Points, in no order, along strands that fork and pass close to each other.
Points whose rows are less than 126 apart are linked; no others are. Some points are linked to none.
gupa: [ 16  48 -21  15   7   0  14   3  52 -11 -22   6 -15  15 -15 -22 -27  -1
   6 -19   2  31 -24   4   4  35 -31 -24  25  -8  18 -34 -14  26  -7  48
 -13 -47  12  20  17 -15  -7  13]
nisoz: [-46 -16 -16  -3 -10  -9   9  37 -39   8  17 -17  16   4  23  56  19  -1
  19   7   8 -14  -7   3  -5 -16 -17  -4 -36 -18 -14  14 -24   5  12 -49
 -26  12   5  -2 -27  11  28 -16]
zelit: [-10  14  -9 -10 -34 -48  11  30  35  -6  17   0  30  36  10 -10 -21  -1
 -36 -23  16  -6 -20  36  15  11  29  31 -27 -22  35  13 -25   6  -9   4
  30 -16   7  27  25 -36  26 -29]
movo: [ -5 -22   5  10 -19 -18  26  11  22 -13  22  33  18  44 -28  -7  54  10
 -17 -37  25 -27 -58  36  24  49  32  -4 -28 -13   5 -23 -29  28   7  -6
  44 -11  17  38 -45 -36 -32  15]
vuf: [  6 -25  -3  -7   8  25  -7 -20 -22 -20 -11  16 -21 -29 -49   9  45  10
 -24  26  -6  -1  41 -24  10  -9 -37  -5   6  32   7  10   2  -7  40 -11
   4  21   4 -17  -2  34  -1  -4]
Tupel: [-34   8  -4   7  10 -30  -7 -37   8  10  -7 -13  -2  19  28  -1 -14   3
  19 -11 -21   2  15  10 -46  -7 -24  -9  11  -9  30 -16  25  14 -44   1
  -1 -32 -15 -36  17   4  24 -31]
git: [ 19  16  -3 -24 -28 -39 -11 -17  27 -22 -50  25  21  27   2 -29   8  14
 -33  -5   4 -18   8 -29   4  12   3  31 -15  20  31  27  12  -2 -27  28
  48 -33  38  20  38 -28  -2 -17]
gima: [ 22  31  22 -30  -6   2  -8 -35 -12 -29 -36  16 -10 -15  14   7 -22  13
  12 -29  24   0   0 -27  -7 -30 -15 -21   2  35   7 -25  31   5 -10  -4
 -11 -31  -2  21  19  24   2  29]
Raris: [-53 -17  21  14  34 -30  21   3   0  21   7 -37   8   1  -4   8 -13  47
  37  15 -34 -15  16   3  11 -19 -23  30 -25  11  23 -11 -29  -6 -16 -13
  -7  -3 -16   6  40 -22  21 -39]
Fif: [  3  14  30 -27 -15  10 -15 -29 -47  11 -33  19  19 -25  43  15  -5   4
  16 -44  12 -16   0 -31  -5 -25   8  -6  -4  40  -3 -11  11   5 -51 -11
 -27 -15   1  31  -6  26  -3   5]
feve: [ -3  41  -3 -36 -21  10   2  13 -28   0 -25  30  32  -8  14   1 -12   8
   6 -25  15  -6 -31 -15   3 -12  15 -13   0  16  13  11 -24  20 -52  -4
  -1 -24  13  28  14   1  16  16]
kivos: [ -5 -27  -2  13  18  34  20   7 -20  22  28  20  15 -28   1  44  21   1
  -7 -11   7 -11 -91  -8  29  33  36 -11 -22 -22 -55 -19 -26  10  31 -14
   2  29  12  22 -42  -1 -18  16]
gub: [ 17 -23 -15   8 -29 -20   1 -51  19 -16  18  -6 -22  29  22  -1 -23  -6
  -9  10  28  15  -4  26 -27   2 -11   9   7  -4  -8 -27  52 -10   6 -20
  14  -4  -9   3 -33   4  -9  15]
timov: [  6  43 -24  -4  19  -8  -4  48  39  -5 -15  -2 -12  -5 -27 -16 -27 -30
  17 -13  12  21   6  -9 -14   4  -4  -7  20 -25  39   8  58  -9   1  18
   3 -21  24   1  14 -14 -18   7]
nili: [ 42   5  -4 -15 -39 -23   7 -13  42 -27  -5  21   3  43   1 -34   4 -17
 -31  12  20  -6  -9  -5 -16  12  12  36   7  13  21   0  11 -23  27   7
  48   6   0   3 -22  -8 -31  28]
Ged: [ 21 -16 -20  26   7 -44 -27  32  43  33 -21  -4 -38 -19 -35 -46  -6 -12
  -4  -5 -20   5  40 -20  -2  34  11  11   7  -6  38   6  66  -1   7  40
  19  -2  16 -18  31  -9 -29 -20]
Fiso: [ 13  -3 -33  19 -40 -11  11 -19  18 -34  36   8 -18  54  27  15 -16 -15
 -11  27  23  10 -47  11 -16  24  41  -1  13  -1 -30 -21  23  10  34  -7
  24 -13   4  -3 -29  -6 -15  29]
nol: [ 34 -32  10  16  -4  -1 -14 -13  23 -33  30 -34 -12 -23 -13 -40  14  -7
 -23  24 -18 -11   2 -17  19 -14  30  48 -22 -16 -28  38  -4 -22   0 -21
  64  17  14 -10   7 -10  -3  -6]
buvu: [ 17   0  14   4  49  -5 -17 -19  24  33 -50  -6 -42 -22   5 -35 -12   6
  25   1  -9  15  35   4 -50  22 -10  15  26 -16  29  -8  60 -42  -4  24
  -4 -20  -9 -34  -5   8  -3  24]
tid: [ -8 -19  24 -17  -8 -17  -1 -26 -24  -1  30 -13  32  -6  42  18 -36  -2
  27 -15  17 -13 -13  21  -8 -32   5  19 -18   9 -12   9   6 -24 -57 -35
   6  -8 -35  18  11  25  15 -32]
nek: [ -3   3 -30  33   9  -6  22 -18  42 -13  15   6 -23  53 -10  26  16  26
  -6   3  11   7  -2  25   2  19 -21 -21  16 -16   2 -40  -4  42  55   9
 -16  -3   2  11 -29 -28 -24  -3]
gezag: [ 35 -14  12 -12 -21 -23   3 -31  12 -14  -9   9 -12   7  26 -46 -34 -32
 -21  20   9 -12  12   4 -15 -10  21  59  -4 -14  13  22  25 -23   1   6
  45  19  -2  -2  -1   7  10   9]
sivit: [-22  -8 -40  30 -32   3 -28  31 -30  -2  -2  20  13  -5 -12 -11  25   4
 -18 -20   0   8   5   2   1  31 -11 -20  -1  35   4 -18 -28  39  38  25
 -16  -1  12 -13 -13  27   6   5]
tifid: [-20  -7  13   4  22  66  13   9 -41   7  24   1   1 -21   3  15 -15   8
  23  24 -19  19  25  12  15 -13 -29 -10  13 -15 -26  11 -44 -15  -9  40
 -62  12 -34 -13 -12  38  18 -12]
fese: [  3  -1 -19  -4 -25 -14  18   8   4 -33  24  16 -12  64   0  30  13  -5
 -21  26  16   8 -33 -15 -41  17   6   2  20 -14  -2 -11  13   9  46 -24
  20 -15  18  31 -49 -27   2  30]
tova: [-12  32  10 -28  27  35  -5 -20   9 -23 -32  10   8 -19 -16  35  20  16
  -3 -20  -4   5  -1 -31  40 -29 -39 -38  -5  26  12 -10 -27  -6  12  -9
  -4 -18  14  39   6   3 -10  10]
fuf: [ 18  29 -28  21  15  -4 -21  34  39   5 -11 -28 -14 -23  12 -29 -43 -22
  12 -14  30  28   4  16 -16  26  18 -15   6 -26   4 -14  51   0 -21  41
  -2 -16   2 -19  37  -9  -7  13]
laz: [  9  22   7 -17  -1   5  10 -28   0  15 -17   9 -11  12   9  -3 -13  -2
   7 -21   1  19  14  -8  -7 -21 -39 -17  -1  17  17 -24 -11  16 -20  17
 -22   7 -10   7  -4  14  16  13]
nafus: [-24  -3   9  31 -18 -27 -49 -38 -15   6  -4 -26   1 -23   4  -3   2  25
  21  -5  -7 -12  15   3 -46  -4  19 -14   8  -4 -10 -22  25   6 -41 -23
   7 -32 -13 -54  32  13  24 -34]
bobuf: [-34  14  -4  15   2  41  -9   6 -23  20  -8 -24   5 -48  13  32 -23  24
  13   6 -21  19  34   1   7  -9  -3 -21   5  -2   1  -1 -25 -13  -1   9
 -41  17 -23 -30  24  25  20 -39]
Nikev: [-22  -6 -10 -11  -8  11  -5  11 -40  -6 -22  13  -9   1  -7  35  27  14
   2  12   2  -4  -2 -33 -37 -10 -15 -11  26  22 -11  -7  26  -3  13 -18
 -12 -23   7  -6  -8  23   6  24]
kip: [ 34 -42  23   7 -15   0 -27 -34 -21  17  21 -18 -18  -7  31  -8 -26   0
   4  54  -8   3   1  -7 -23 -15  27  17 -12   8 -46   6  44 -19   9 -24
   8  -2 -11 -31   2  21   3  15]
zezo: [  6  34   4  -6  27 -40  21  32  42  26   1 -33   9  14 -14  -7 -15 -16
  10   2 -13  18  21  14  24  -6   8  12   3 -39  43  19   4 -13 -18   9
  23  17  18  26  16 -40 -15 -26]
Bog: [ 11   6 -30   6   3  -9  30  19  28  23 -20  22 -13  28  -5  11  30   3
   3 -27  -8  19  27  19  29  17  -5 -21  20  14  31  -7 -29  57  39  51
 -42  37  23   8 -18  -9 -16  18]
rifa: [ 44  32  -3 -26  34  45 -19  14  46 -27   5 -36 -20 -25 -39 -28   9 -20
 -50  -3   3  -8   0 -25  16  -4  15 -15   9  -8 -10  16 -20 -17  14 -11
   8  12  15  -5   8 -15 -22  10]
loger: [-11 -30 -11  35 -58 -14 -17   7 -11 -21  59  -2   7  -9  29   8 -14 -14
 -13 -29  31  -6 -31  25 -31  -1  26 -18  -5   4 -38 -15  22  19 -19 -25
  16 -10 -15 -18  16  11  11  -4]
Zol: [ 12  -8  45  -7   7   1  10 -31 -48  15  28  26  44 -29  38   3 -40   2
   4 -12  29 -15 -35  15   6 -14   9  13 -23 -14 -27  35  24 -38 -38 -28
  33 -15 -12  34  -1  10   2 -18]
zeg: [ 17 -39   5  15 -46 -23 -28 -24   2 -15  12   1 -13 -26 -26 -33  17  14
 -30  21   7 -23   3 -39  20   7  29  32 -30  15 -27   3  23  -1  10 -17
  68   1  12   0  19  -9   0  -7]
Katos: [-11   6  -6   9  28  42  25  28  -9  12  16   0 -15  15  21  15   8   2
  11  20 -32  20   7  12   4   4  -4  -7  22 -29  -9   4 -44  20  17  29
 -59  27 -17  -2 -26  -2  10  -3]
datip: [ -2  28  10 -13  46 -12 -12  -9  37  -6 -19 -43   9  11 -19 -15 -28  13
   5   6 -12  16  31 -14  13 -30 -23  19 -10 -33  22  27   9 -37  -3   6
  37 -13  12   3  19 -43 -15 -22]
refe: [ 18  11  -7   3   0 -14 -31 -11  36   4   5 -37   0 -35  37 -22 -66 -18
   3 -27  54  12   2  34 -27  12  34  15  -8 -35  -4   6  42 -18 -26  14
  20  -8   2  -9  19  -2  22  13]
nofek: [  8 -26  18 -19 -16  -9  21 -14 -13  15   7  14   2  19  -5 -19  20   2
  -7  -3   2  -6 -19   7  20  -4 -25  29  -8   5  -8  -4 -41   9 -27 -20
  28  31   0  37 -19  -4   3 -11]
Rurug: [ -1 -37  25   9  15  25  23 -11 -26  29  36   8  19 -21  13  50  15   6
   7   6   3  -4 -45  15  48   3  13   3 -18   8 -40  -7 -33 -13  14 -20
 -34  41  -1  34 -27  16 -16  20]
lod: [  3 -19  22  -5  16  54 -21 -10 -30 -14   9 -16   9 -27 -23  24  16  -6
 -23  50 -19   4  41 -13  30 -24 -23  -3 -10 -10 -10  26 -26 -29  26 -10
 -10  29   2 -12   0  31 -16 -11]
Pasi: [ 16 -10  24  28  -2  27  17  -3  -9  15  58  16   4  -2 -20  -5  15   1
  -2  -2  -3  -2 -75 -12  15  11  32   5 -14 -18 -37   4 -20  -2  12 -32
  36  10  10  29 -40 -15 -19   5]
Zop: [-18 -28  20  -8 -10 -31  44  10  15   8  29   3  15  31  -9   6  -3  14
 -23 -14   5 -16 -47  54  23  12  49  37 -22 -28   5   6 -38 -21 -11 -22
  34  -8  -4  58  14 -33  14 -29]
Dano: [-15  -9 -25  -7  -7  31  -5  11 -21  -6 -32  53   1   5 -31   3  58   0
  -4 -21   1  -3  -2 -19  17  25 -28 -28  21  31   0 -13 -28  26  31  18
 -27   2  22  -1 -30  37  14  30]
dala: [ -4 -24  -6  16   1   2   5  44  -1  12  40 -19 -19  -4  -3  -2 -17 -16
  10  36 -10  -5  33  20   6 -28   6  11 -16  -6  -3  43 -34   1  23 -22
 -17  74 -12 -25  -6   1  16 -25]
zem: [-15 -57 -15  37 -51 -19   5  19 -13   3  62  -7   4  13  38   4  10 -14
  10 -38  20 -14 -46  26 -10  33  29   1 -19  21 -43 -22 -16  15  -1 -12
  -5  19  -7 -22 -35  19  16  15]
koso: [  5  39  -1 -29  30  13   8  13  -3  16 -34 -36  17 -34 -15  16 -30 -11
  22 -10 -15   3  48 -29  37 -53   6 -15 -10   0  34  32  -2 -16 -11   0
 -11  37  -2  -6  33 -16 -12 -11]
goz: [  2 -30   2  22  10 -11   7  21   9  22  24 -30   0   5  40  12 -21 -13
  24  33 -17  14  41  18 -16 -29   5  18   2  -3 -17  13  16  -9  11   1
 -43  60 -34 -26  -1  -3  -3 -25]
Vido: [ 15  19  -3  -2 -13  -6 -51 -23 -18   1 -39   5  -6 -44 -24 -25   8  14
   0   8  19  -8  11 -20 -27  18  29 -10 -17  33  -3 -34  29  12   3  10
  -6 -44  -3 -40  49  -6  18   7]
ziva: [-16  -6 -16 -12 -42 -30   2  -1  -3 -18  -4  12  13  54  40  41  10   6
 -25  13  10  -4 -11  -1 -22  -6   4   7  20   1  22   6  19   1   9  -7
  14  -6  29  29 -21 -15   7   8]
mot: [-35  -3 -26   7  -6  -5 -13  37 -15  22  -3 -30  22  -4  14  40   1  19
   6  -2  -7  -5   5  13  20 -16  -5 -17 -11  19  11   4 -34  19   9  -8
 -36  29  -5  -5  11   7  21 -20]
nefer: [ -1   1  22 -42  17  -5  11 -51  -1 -31 -23   1  11 -13 -32 -15  48   8
 -23 -31 -10 -22  10 -35  56 -18 -26  19  -4  33   1   7 -15 -10 -33 -13
  40  -3  20  41  12 -15 -13   2]
Dom: [ 18 -22  11  12  39 -23  -8 -42   1  36 -40 -23 -19 -14  12  -8  -1  22
  27  11 -28   0  58 -28 -17  -3 -24  12   2   1  16   4  49 -21  17  23
  -5   5 -10 -21  24  -5  -9  -9]
piv: [ -5  36  -3 -26   1   4  33  38 -21  20 -44  -8  -1   8  14  13 -18 -37
  18  -8 -16   3  45  -4   2 -38  -2  -9  -9   2  36  29   4  17 -22   5
 -43  42  -1   5   3  -4  -7 -11]
Ren: [-13  18   6 -13 -14 -23  -2   6   8  -6 -50  37   9  29 -20 -10  27   6
  -5 -12 -17 -26  -7 -32   5   7 -30  -5 -14  46  47   9 -15  30 -14  -1
  25 -31  34  19  23 -13   0 -15]
tofim: [-33 -27  18  19  34 -15  -5  -7  -2  23  17 -49   2  15  27  20 -12  34
  41  31 -38  -4  24  -1  -6 -16 -22  16   1   1  -6  -5 -12  -8   9   1
 -40  21 -39 -24  30   9   3 -38]
sekir: [ 19 -20   3   6  -8 -56   3 -26  22  -1 -12  -8  -8 -41  26 -35 -55 -35
   4  -3  14  -6  54  23 -19  -2  19  71 -23 -45  29  24  31 -28 -29   7
  13  25  -9  -9   4 -12  29  -8]
Rali: [ 12 -42  40  -5  11  25   3 -23 -28  21  42   9  10  23   3 -27   7  11
  25  29 -42   4 -23 -15   3  -2  -4  19  -2  -7 -63  -1   2 -24  17  -7
  13   7 -19   8 -24  13 -38  25]
fusil: [ -5  24  -1   5  32  53 -31   4 -15  -3  -9 -19 -13 -36 -23   1  -5  23
   0  41 -15  24  22  -4 -14  -1   2 -26  26  -4 -13 -17  27 -38  23  15
 -21 -42 -10 -42  25  30  14  12]
Lideg: [-34  19 -29  -3 -16  -3 -25  35 -32  12 -16  16  36   4  22  25   1  10
  10 -38   5  -4 -55 -12   8   9  12 -33  19  13 -23 -14 -19  34 -46  -6
 -20 -39  32  21  11   6  25  14]
petez: [ -7 -24 -14  18 -12 -34  28 -39  39   6  14 -15  -7  66  25  19   1  20
   5  -4  16  19 -11  49   2  11 -17  10   5   1   5 -53   6  23  14 -18
 -12   3 -12   7 -29  -7 -26   4]
rivar: [ 11   5  30  -4  10  38   8   1 -40  15  52   1  40 -42  -9  13 -29 -13
  14  -9  15 -15 -54   6   5 -24   5   5 -21  -1 -54  18   0 -18 -31 -31
  -2   6 -26  17 -16  18 -17   9]
Geb: [ 16 -38  10  19 -24 -25  36 -34  28  -6  47  18  20  14  -8  -9  -3   6
 -26 -14  31  -5 -50  58  38  24  15  36 -24 -17 -14 -11 -19 -17  -8 -35
  53   5 -13  54 -15 -19   0 -23]
gider: [ 20  -1   9  -6   6 -34 -18 -27  30 -10  -8 -33  17 -21  41  -5 -70 -19
   5  -7  36 -16  31  33 -19   3  35  45 -16 -55  19  51  41 -46 -31 -10
  24 -19  -6 -21   3   1  34 -18]
zafid: [ 41   0   9 -14  28  51  -6 -14 -11 -11  18  -2 -35 -30  -2 -20 -16 -13
 -13  24  24  33  27  20  -2 -19 -26 -18   4 -12 -23  18   2 -17  16   3
 -38  36 -19   0  -1  38  -1  25]
guz: [ 35  -2  -6  -8  44   4  -3   1  57 -13 -33 -17 -24 -15 -46  -6  32   1
 -29  11   7   6  41 -21  20  -6 -17   0  10  18  16  14  31 -35  49  13
   6  16   6 -22  29  -7 -37   2]
Gab: [  0  38  16 -22  -6  17 -14 -13  23 -24 -19  29  14 -11 -49   0  31  18
 -23 -26   0  -6 -20 -39  42  -6  -6 -20 -18  24 -10  -4 -15 -23  -7 -20
  30 -37  17  40   9 -16 -14 -17]
pasel: [ 23  -1  -8 -16 -17 -31  27  22  44  -7  19  13  -5  44  -9 -17  14 -27
 -27   3  12   2 -10  13   8   8  12  24  -2 -12  21   6  -2  23  34  10
  19  35  22  26 -30 -36 -38  18]
beboz: [-11  -3 -10 -21   2  -6   1  -4  -4 -16 -32  25  -7  -6 -46   0  41   0
 -18   1 -10 -18  25 -37  -2 -19 -28 -13 -13  58  51  15  -7  16  25   9
  10  -4  10 -16  12  12 -12  -5]
goga: [-11  24 -23  -3  16   8  28  50   8  28 -18  14 -14  39  14   7  16 -18
  13  10 -43  -3 -14   3  -6  22  16 -12  27 -33  12   8 -28  30   5  24
 -59  17  27  -9 -26 -20  12  20]
nuka: [ 20   6  13 -18  10  13 -12  -1  27  -2   3 -46  -3 -17 -27 -13  15   4
 -32  27 -13 -10   5 -34  41 -27  17  14  -1   2 -24  19 -28  -6  -1  -6
  28  19  12   3   8 -27 -15  -9]
Pov: [-43  -4   2   1  25 -35  30 -10  -8  16  -7   1  -7  -8 -28 -17  26  28
  12 -12 -36 -15   6   4  19  -5 -53  20 -17   1  25   2 -41  23 -37   0
  25   2  -9  12  26 -18  23 -49]
pagu: [-17 -14 -13   5  15  26  23   7  16   1  17  15 -22  50 -29  14  62  20
   8 -10 -15  -2 -19  21  15  36 -11  -4   5 -34   5 -25 -35  34  49   4
   0  13  13   2 -58 -16  -7   2]
toti: [-26 -16 -15  25  -1  58   8 -10 -42   8  -1  34  12 -39   5  41  35   4
   9  -9  11  16 -25  -8  44  44   3 -35  19  13 -70 -24 -13  -8  14  16
 -35  26  -2  16 -38  41  -8  18]
Mipor: [ 38  38   0 -23 -14 -11 -21 -24  35 -22 -36  12  -4  -3  14 -20 -14  25
 -17 -14  19 -10 -15 -21   4 -11  12   5 -12  35  14  -7   7 -12 -17  25
  21 -40   9  30  40   2   6  20]
gofal: [ 16   9   3   3 -39 -31 -49   4 -32  -1 -27  27  -4 -23   3 -35  -3 -20
 -12 -16  13 -12   4  -4 -46   8  41  -7  -1  14  30 -12  19  37 -24  16
 -15 -43   5 -58  43  -3  32   4]
roruf: [ -9 -15 -13  25 -38 -10 -45 -18  -5  -5 -19  15  -1 -11 -30 -27  12  30
 -23   1  30   0  -7 -32   7  25  17   4 -24  40 -13 -31  28   8   7   5
  35 -21   8 -10  17  11 -11  -4]
riz: [-32  17 -13 -15 -17   6  11  43 -57   5  18 -15   3  15  16  28   4 -15
  23   3  -7  -4  18   8 -36 -28  -7   5 -10 -17   3  33 -20  -3 -38 -40
 -16   5  -8 -13 -32  13  35  16]
rukel: [ -4  23 -11   0  17 -34  30  50  11  27  -6   4   4  25  17  12  -5 -30
  19  -8 -26  15  15  14   5  -1  16  -4  18   4  35   4  -4  27  -9  11
 -30  23  13  11  12 -35 -10 -18]
Remu: [  1  -5   5  16  -9   0 -19 -15 -24  -6  31 -17  -4 -31   0   1  -3  12
  -8  -7  31   9  -3   8 -28  -3  -3 -18   0  -3 -23 -35  33  12 -17 -27
  -2 -33 -12 -36  10  13  34  -7]
mero: [-20  11  16  -8  12  71   4   6 -53 -16   7   0  28 -33 -10  58  -8  -5
   7  20 -18   8  -2 -10  27  -9 -17 -38  12 -29 -43   7 -35 -24  11  24
 -49 -19 -13  10 -16  24   0  22]
teza: [  4  41 -20 -13   3   5  -1  38   1   9 -17  10 -12   3 -18 -18 -10 -25
  12  26 -19  11  21 -10 -51  -2   1  -3  30  -5  15  17  39  18  -6   9
  -6 -23  -4 -27  22  -1   1  -2]
vave: [-18  55 -33  15   7  16  12  40  13   0  -1  24 -16  23  -3 -10  -9 -14
  15   6 -22  19 -17  -6 -33  24   5 -10  49 -19   8   0 -12  36 -25  10
 -20 -19   0 -25 -10 -11   2   3]
pas: [-31  -4  -9  -3  -1  35  22  20 -52  12   1  40  -6 -20   5   8  28  -1
  20 -29   3   1 -14   7  14  14 -23 -19   6  -1 -31 -10 -28  24  -2   9
 -37  12   3  13 -42  34  22   6]
lil: [  2  54  -4  -4  18  19  -2   5 -12 -14 -78  23   5 -10 -12 -11 -15   8
  20 -15 -42  13  -3 -30  15 -19 -13 -35  19  35  34  -1  -9  17  -8  27
 -43 -27  18  -6  28  11   7   2]
Vuzo: [ -2 -45  54  -5  18  19  32  -3 -45  40  39  20  29   6  -2  16   3  -1
  29   6 -33 -14 -30  -8  26   2   1  10  -3   3 -56   3 -33 -36 -18  -2
 -23  28  -9  34 -32  -1 -40  20]
Gigin: [  0  10 -14  20  18 -41 -25 -28  42  14 -47 -18 -21   9  15 -33 -18  18
  15  -2   2  15   8  10 -38  34 -23  15  20  -7  27 -15  45  -7 -24  21
   3 -46   2 -30   9  -2   9  -9]
sis: [ 21 -32  29   2  -3  -2  38   0   5   4  50  31  15  11  -9 -10  35 -25
 -22 -26  26 -27 -49  25  32  52  33  13 -25 -17 -18  -1 -21   5   1 -33
  48  14   7  40 -50 -25  -9  -3]
puf: [ 23  -9  40 -17  -3  20 -24 -20 -28   7  10  -5  -7   4  11 -37 -12  15
  15  49 -42 -10   5 -34 -17 -12  16  31  19  -3 -35  -1  13 -28  -3   4
  18   3  -6 -10   1  -3  -8  33]
tib: [ 42  12 -22 -10  24  47 -15  11  58 -52 -16 -13 -38 -32 -34 -23  36  -3
 -37   6  23   7  32  -4  16  14   3 -28  14  25 -11  -2 -11 -29  58  15
   7  14 -14 -21   2   7 -30  13]
Sir: [  8  -5  -5   1 -31 -38  30  26  32  -6  32   6  20  48  22   0 -27 -36
 -22  -8  12   8 -36  47  -6  22  31  11  -4 -32  31  -6 -19  14   3  -1
   1  24  -3  35 -23 -33   3 -10]
kes: [ 13  25  12 -24  41  33 -17 -23  20 -32 -44 -21 -10 -24 -18  18   9  15
  -1  11   0   9  31 -27  24 -21 -31 -29  15  26  12  -2  10 -40  48  14
 -15   8  -8  14  23  22 -28  19]
Gesid: [ 22  12 -12  -3  -3  19   2  20  10 -43  -9  30 -50  -3 -40 -45  47  21
  -8  34  15   5  -9 -13 -24  11  -8 -23  35  29  -7 -32   7 -25  33   9
  33 -24 -31 -35   1   4 -14  24]
Mir: [-37  -3  11   6  -7  -6   0   9 -13 -17  51 -51  18   0  39  36 -35 -15
  24  11  16  -9   0  26 -27 -38  -6   3  -6 -19 -13  10   1 -23 -16 -54
 -20   1 -35 -23   1  17   2 -22]
kete: [ 28 -14 -16  10   3  26  12  20  -1   3  16  10 -30 -16   8  -5 -14 -35
  -8  14  24  16  36  21   5 -16 -10  -6 -11   7 -12  42 -19  18  31   1
 -50  62 -11  -6  -4  31   9   2]
Rabit: [-24   9   9 -10  -3  -1  12  -4 -52  26  -1  -6   7   9  17   6 -13  -5
  21  10 -31 -13  35   1 -45 -26 -25  12  10 -15  17  14   4   5 -38   3
 -14  -3 -26 -31  -2  15  28 -25]
rigi: [ 15 -11 -23  17 -16 -31  -4   4  34  25  -3  -5 -26  21  23 -26 -12  -8
   5   8  -6  14   4  -3 -12  16  18   0  30  11   4 -18  30  23  20  25
 -11  28   9 -24   5  -6 -14  22]
Noga: [-16   9  14 -20  29  33 -12  -2 -31 -17 -29 -38  20 -20 -25  32   0   3
   5  19 -27 -12  43 -25  35 -42 -32 -10 -16   2  24  27 -24 -19   3 -12
  -1  15  -3 -10  20  -2  -3 -25]
Tek: [-13  -6   3   3  29  -1  20 -38 -14  24  -7   9 -10 -17  -7 -13   0   6
  12 -37 -15  -3  34   3  18 -31 -65 -16 -23  14  39  -8 -22  21 -16   8
  -5  -4 -15   2   9  15  35 -35]
Zufir: [-46 -11 -41  41 -26  -5 -20  33 -18  -6  -7   7  27   6  -1  20  19  16
   7 -23  13   0 -44   1   1  43  -4 -38  17  20 -22 -38 -12  48   0  11
   3 -33   8  -3   4  12  10  24]
Veno: [ -7   6  36 -10  31  65   8  14 -43  10  47 -16  37 -18 -14  37 -26 -10
  15  29 -14  -4 -25  -4  16 -19  -5 -34 -11 -33 -59  22 -28 -23  -6 -15
 -15   6 -18  -3 -31   8 -16  14]
vib: [-28 -52   6  18 -14 -14  41   3  14  10  31  32 -17  27 -30   9  50  22
   4 -29   0 -22 -14  59  28  37   3   9 -16 -18   5 -35 -38  38  20 -21
  16  18   8  28 -42 -30  -3   6]
kitup: [-14  14  18  -1  62  20 -32  -6  15   7 -13 -41  -4 -25 -22 -15 -13  29
  10   2 -16  19  23  -4  -6 -13 -22  -8  -3 -31   4   6  11 -40   8  15
  20 -40  -7 -20  17  -1   4  10]
vome: [ 16   5 -10  10 -42 -53 -40   2   8 -29 -17  12   5  20  24 -18  -7 -38
 -15   3  17   6  10  13 -71  27  47 -16  32   5  27  -4  61  27 -15  17
   6 -42   6 -42  38 -13   5   0]
Ges: [ -5  16 -19 -13 -54 -43 -19  13  -5 -29 -26  19  21  41  48  10 -10 -29
 -36   1  19 -19   0  -1 -53   3  10   4  10  21  35  25  31  17  -9  20
   2 -23  36 -15  15  -7   2   2]

A fork is a point with three links. Follow the links from the first point to the second and name the forks in between, in order.
Fiso, Rurug: sis
gider, Mir: goga tifid
Noga, Rabit: rukel goga tifid
Ren, buvu: rukel goga tifid Tupel
Dano, vave: gima rukel goga
Veno, Geb: tifid goga
nek, mero: sis goga tifid
Tek, Zol: gima rukel goga tifid
feve, rukel: gima
tid, beboz: tifid goga rukel

A fork is a point with three links, a tip a point with one. Leave the first point through the second and follow the links. Name the first fork or tip that comes.
Sir, pasel: goga
roruf, Vido: sis
Ges, vome: nefer
zafid, kete: gima
Mipor, git: rukel

Follow the links from the first point to the second, and from the first to the third. Name the last point that the two ways share.
kip, Zol, piv: goga
zem, Mipor, nek: goga
tofim, tifid, fusil: rukel
sivit, lod, kete: gima
kivos, nefer, piv: sis
